Points on a hilly landscape, in no order, each with its height.
From any point a climber steps to the highest of the 4 points nearest to it. It stops when none of these is higher. Distance is the straight distance between rows; heights are no part of it.
k727 h=19.3: [126  53   8 144 143  91 106 109  85 109 148  69 173 126 145 112 122  49
 103 193 116 188 166]
k745 h=61.1: [122 134 153  99 123 124 161 145 142 118 138 136 126 118 123 144 118 138
 144 105 137 109 135]
k382 h=55.0: [136 236 225 106  87 172 120 139 148 132  89 156  81 140  92 133 104 174
 150  87 139  86 129]
k912 h=36.8: [113 151 102 139 148 131 112 111  90 165 156  86  94 136 159  97 186 118
  91 176 118 142 122]
k72 h=57.9: [ 86 112  55 145 160  98 109 105  85 160 146  98 143 115 154 124 165  87
 100 150 122 163 155]
k145 h=32.0: [103 101  13 150 144  84  99 110  93 149 144  74 155 128 173 110 147  63
 117 150 108 179 173]
k357 h=26.6: [131 157 184  94 120 155 143 147 191 109 109 159 146 104  98 142  74 194
 180  93 155 110 121]
k240 h=48.4: [137 177 144 119 116 141 127 134  85 151 125 111  94 132 145 111 145 113
 102 139  99  87 107]
k590 h=60.7: [137 195 119 133 143 144 114 128  82 177 104  72  79 135 163  87 188 116
  84 141  85 102  96]
k970 h=7.5: [135 151 148 105 123 125 156 122 116 136 121 124 111 118 125 147 121 129
 126 133 119  85 137]
k340 h=31.9: [ 86 144  53 138 158  91  98 100  66 151 160  81 116 128 170  92 179  99
 101 191 114 161 143]
k862 h=26.7: [146  59 105 155 115 108 119 114 157 104 128 139 155 153 119 146 129 109
 128 130 137 163 135]
k67 h=42.5: [118 174  98 150 146 148 110 123  65 173 121  66  87 126 160  81 198 115
  88 170  95 126 116]
k887 h=41.4: [119 150 108 123 136 134 150 125 107 158 141  97  92 131 148 118 176 114
  91 164 123 134 111]
k161 h=45.3: [121 219 199 123  80 163 122 146 133 127  88 120  88 127 113 109 106 177
 136  94 130  76 128]
k853 h=30.2: [132 155 156 114 131 142 149 145 107 118 131 144 107 111 124 137 118 135
 133 126 128  89 120]
k574 h=43.7: [146  42 182 140 112 113 160 139 198  95 141 197 158 137 102 169  51 145
 177 129 167 141 145]
k982 h=51.7: [142  66 180 132 106 144 124 148 171  96 138 160 160 140 120 165  75 158
 172  97 133 124 117]
k544 h=18.5: [ 99 124  81 136 155 106 127 102 108 152 144 111 131 119 162 111 178  94
 109 147 133 163 132]
k467 h=51.9: [126 140 172 102 131 147 157 153 143  94 129 143 122  96 111 140  90 164
 169 108 148 109 128]
k898 h=48.3: [121 191 202 124  88 167 125 140 110 110 101 124  82 122 119 107 100 150
 126 100 126  79 111]
k637 h=54.1: [ 96 112  34 140 155  93  98 101  93 155 134  98 156 133 153 116 152  83
 110 152 119 175 147]
k262 h=55.6: [140 194 139 117 130 137 117 135  87 177 107  97  80 141 152  93 169 132
  98 131  82  72 100]
k847 h=42.3: [129 122 182 120 118 158 138 151 188  91 102 156 152 119  96 169  74 184
 184  86 140 130 106]
k286 h=26.5: [134 215 218 102  86 166 125 133 144 112  87 181  79 126  78 134  95 188
 156  85 134  77 128]
k290 h=18.4: [ 84 141  62 126 153 113 115 105  98 174 151  93 125 126 173 112 163  89
 104 153 130 154 147]
k668 h=18.8: [146 209 231 109  88 172 122 147 156 112  93 206  76 120  76 126 105 202
 139  71 147  79 121]
k893 h=29.4: [111  83   8 170 138  88  93 103  89 134 144  58 165 129 159 100 142  52
 107 173  97 186 161]
k923 h=63.1: [145  94 113 133 123 124 115 118 161 116 125 135 149 141 126 155 136 114
 122 109 132 133 114]
k472 h=45.1: [152  53 133 139 120 103 143 107 189  89 134 170 157 161 122 169  94 123
 136 136 151 159 151]
k304 h=19.4: [148  46  86 153 129 104 141  98 171  91 141 161 177 147 130 125 122 119
 130 152 154 174 135]
k836 h=26.9: [132 115 135 107 139 115 144 129 148 133 130 135 142 128 128 169 115 125
 137 102 128 113 120]
k751 h=52.0: [137  98 154 121 127 144 121 147 148 120 143 152 154 129 121 164  95 145
 153  95 125 120 120]
k756 h=17.2: [134  98 198 123  92 167 139 151 206  96 133 185 158 119  92 154  57 189
 182  95 134 124 117]
k639 h=58.4: [129 163 181 111 114 143 157 147 112 104 123 135 107 103 111 133  95 166
 152 113 135  88 125]
k183 h=62.8: [103 145  90 130 159 119 110 111  60 169 148  78 104 138 182  92 191 116
  82 186 104 146 137]
k284 h=56.0: [128 167 113 133 138 141 117 123  80 170 120  84  87 130 156  96 174 113
  83 164  99 105 106]
k430 h=15.7: [136  49  45 139 147  95 111 106 118 112 158 139 189 125 115 105 140  92
 131 176 137 196 164]
k501 h=56.1: [133 108 101 124 138 107 127 116 152 140 119 123 149 146 130 151 148 125
 127 111 147 145 117]
k584 h=25.5: [124 176  97 137 154 142  97 130  53 181 116  62  94 122 180  75 202 109
  69 147  85 128 119]
k377 h=53.2: [143 177 136 119 119 136 125 134  91 168 113  96  90 130 154 109 160 121
  96 141  99  91 114]
k569 h=7.6: [113 103  84 138 138 111 119 117 146 139 137 115 142 137 140 134 160 110
 113 117 131 159 115]
k128 h=23.9: [111 191 100 127 172 132  85 137  51 184 114  53  72 133 176  61 213 108
  80 138  86 109 106]
k24 h=25.1: [136  76  96 156 139 115 107 112 145 108 139 139 152 138 118 132 144 104
 127 128 143 176 132]
k409 h=50.4: [141  79 148 129 119 127 119 123 161 115 132 167 155 133 118 173 101 136
 149 108 136 129 124]
k225 h=17.0: [119 156 153 114 119 141 141 146  97 120 121 129  96 110 125 131 127 125
 115 138 109  87 114]
k328 h=38.3: [143  95 130 121 126 121 130 126 152 125 136 137 154 138 122 161 122 121
 145  99 125 124 122]
k528 h=20.3: [123  71  64 159 140 123 108 112 117 119 139 135 164 136 117 122 141  89
 118 148 126 173 135]
k133 h=48.7: [147  87 148 123 134 121 132 125 137 114 137 149 145 134 121 177 109 131
 146 100 135 119 130]
k473 h=19.2: [117  90  29 158 140  92  86  99 100 131 151  88 171 132 136 113 137  74
 129 159 107 189 155]
k899 h=2.5: [151 191 220  96  94 150 148 141 166 102 116 199  98 112  62 127  80 192
 161  91 153  96 128]
k807 h=47.5: [130 142 176 100 132 153 150 160 158 102 115 150 124 106  95 135  71 178
 166  92 138 107 116]
k101 h=51.6: [128 103 168 110 133 123 139 152 162 110 128 154 147 111 120 161 102 150
 165  96 126 106 110]
k646 h=49.2: [147  57 167 137 111 110 140 134 168  90 139 175 169 145 114 163  80 149
 148 124 148 131 135]
k937 h=53.5: [135  97 172 121 126 131 131 143 158 102 141 158 161 119 111 156  93 155
 158  98 141 108 121]
k298 h=48.8: [123 154 102 135 138 144 114 116  77 167 137  84  83 134 150  85 184 122
  81 174 119 138 112]
k820 h=15.9: [132 134 100 117 134 122 169 112 137 149 122 101 114 125 135 144 138 113
 120 134 133 123 130]
k883 h=49.0: [124 209 157 125 129 126 126 143  91 167 112 100  87 128 148  87 160 131
 107 112  83  52 107]
k97 h=25.6: [120 204 190 133 111 145 128 136 103 134 112 109 112 129 147  83 134 128
 116  99 103  62 108]
k339 h=61.7: [133 105 175 116 123 143 139 144 185  97 122 157 154 121 106 155  78 168
 184  94 142 121 121]
k460 h=46.4: [145  35 147 138 127 104 151 137 196  89 136 197 174 142 113 166  67 141
 162 136 175 146 168]
k693 h=15.8: [118  90  77 149 139 119 103 121 115 127 136 142 151 131 122 133 153  94
 112 129 133 183 135]
k233 h=11.2: [127  65  36 149 142  95  93 107 117 109 149 121 185 137 124 120 140  76
 129 173 122 196 164]
k785 h=16.9: [127  53  73 147 146 108 129 116 141 101 151 152 183 140 115 115 125  95
 131 173 147 186 151]
k864 h=10.3: [129  84  45 161 153  92 105 106  99 126 151 111 163 131 124 124 148  81
 115 154 117 186 168]
k431 h=38.7: [137 200 209 114  87 156 134 152 149 121  87 148  84 123  78 124  96 185
 152  94 141  89 138]
k254 h=33.9: [138 154 131 110 128 125 150 109 107 163 143 117 102 125 142 130 140 124
 106 152 127 110 119]
k199 h=38.2: [128 176 185  93 100 163 148 149 164 102 108 153 109 105  88 128  78 189
 177 108 150 114 131]
k931 h=31.8: [119 180 173 121 103 149 145 153  94 121 106 123  81 121 132 109 116 129
 119 103 122  75 104]
k411 h=53.9: [129 176 185 111 123 147 158 146 134  97 111 131  98 103  97 130  98 165
 158 117 143  91 113]
k656 h=33.7: [105 141  83 132 150 124 139 106 100 159 139 101 113 123 151  99 176 113
  87 158 137 157 119]
k690 h=33.4: [152  77 115 141 128 120 113 120 156 105 122 134 153 150 121 148 135 107
 114 122 140 160 122]
k932 h=53.0: [124 177 187 112 101 147 143 147 124 101 117 132  90 113 108 114  93 153
 145 113 137  97 121]
k82 h=34.6: [105 119  82 131 149 122 146 119 108 158 151  92 112 123 147 122 167 107
 101 143 138 148 109]
k73 h=23.0: [162  66 100 143 114 110 130 116 159  87 132 150 168 156 123 146 125 115
 114 140 152 168 133]
k507 h=15.1: [ 85 118  66 140 143 116 112 112 112 141 141 118 146 130 148 113 165  95
 108 130 129 171 138]
k936 h=39.8: [143 171 148 129 112 136 142 132 101 136 124 120  92 129 138 129 134 118
 102 139 109  82 109]
k342 h=7.0: [104 106  74 147 146 122 111 118 119 135 133 121 149 125 135 124 164  91
 120 125 132 175 149]
k443 h=32.5: [119 207 167 123 125 128 112 140  88 144 120 119  89 127 150 100 146 135
 113 104  93  70 113]
k160 h=25.9: [114 123  87 126 147 123 137 114 124 160 140 107 130 129 145 123 157 111
 111 133 138 140 121]
k718 h=33.8: [137  61 186 143  97 134 152 152 199  73 139 194 167 127  92 157  52 162
 176 118 153 131 134]
k106 h=34.4: [153  79 126 128 120 112 125 119 150 121 130 138 157 151 119 163 121 124
 123 126 133 139 135]
k740 h=49.4: [124 187 111 135 158 140 109 138  75 187 108  56  72 129 168  68 201 121
  91 152  91 102 108]
k956 h=5.8: [152 156 198  96 117 153 149 145 199 108  97 188 131 109  76 147  66 194
 182  86 136 118 119]
k47 h=22.0: [143 131 139 104 140 115 149 139 130 136 128 135 134 119 130 159 131 130
 140 112 129 107 125]
k293 h=41.7: [148  35 157 142 123 122 170 141 210 102 135 201 185 133 104 186  40 144
 170 122 185 146 165]

Where does a climber stop that starts at each point below?
k430 | k923
k225 | k590
k785 | k923
k233 | k923

Call two points neighbours if one is among the 4 nearest of the other. Go from one point of each pair to the other, from neighbour to neighbour, staying as high as possible. Name the lowest point that can't be avoided.
k923 / k339 | k328
k183 / k590 | k298
k745 / k382 | k161
k72 / k590 | k340
k639 / k745 | k467
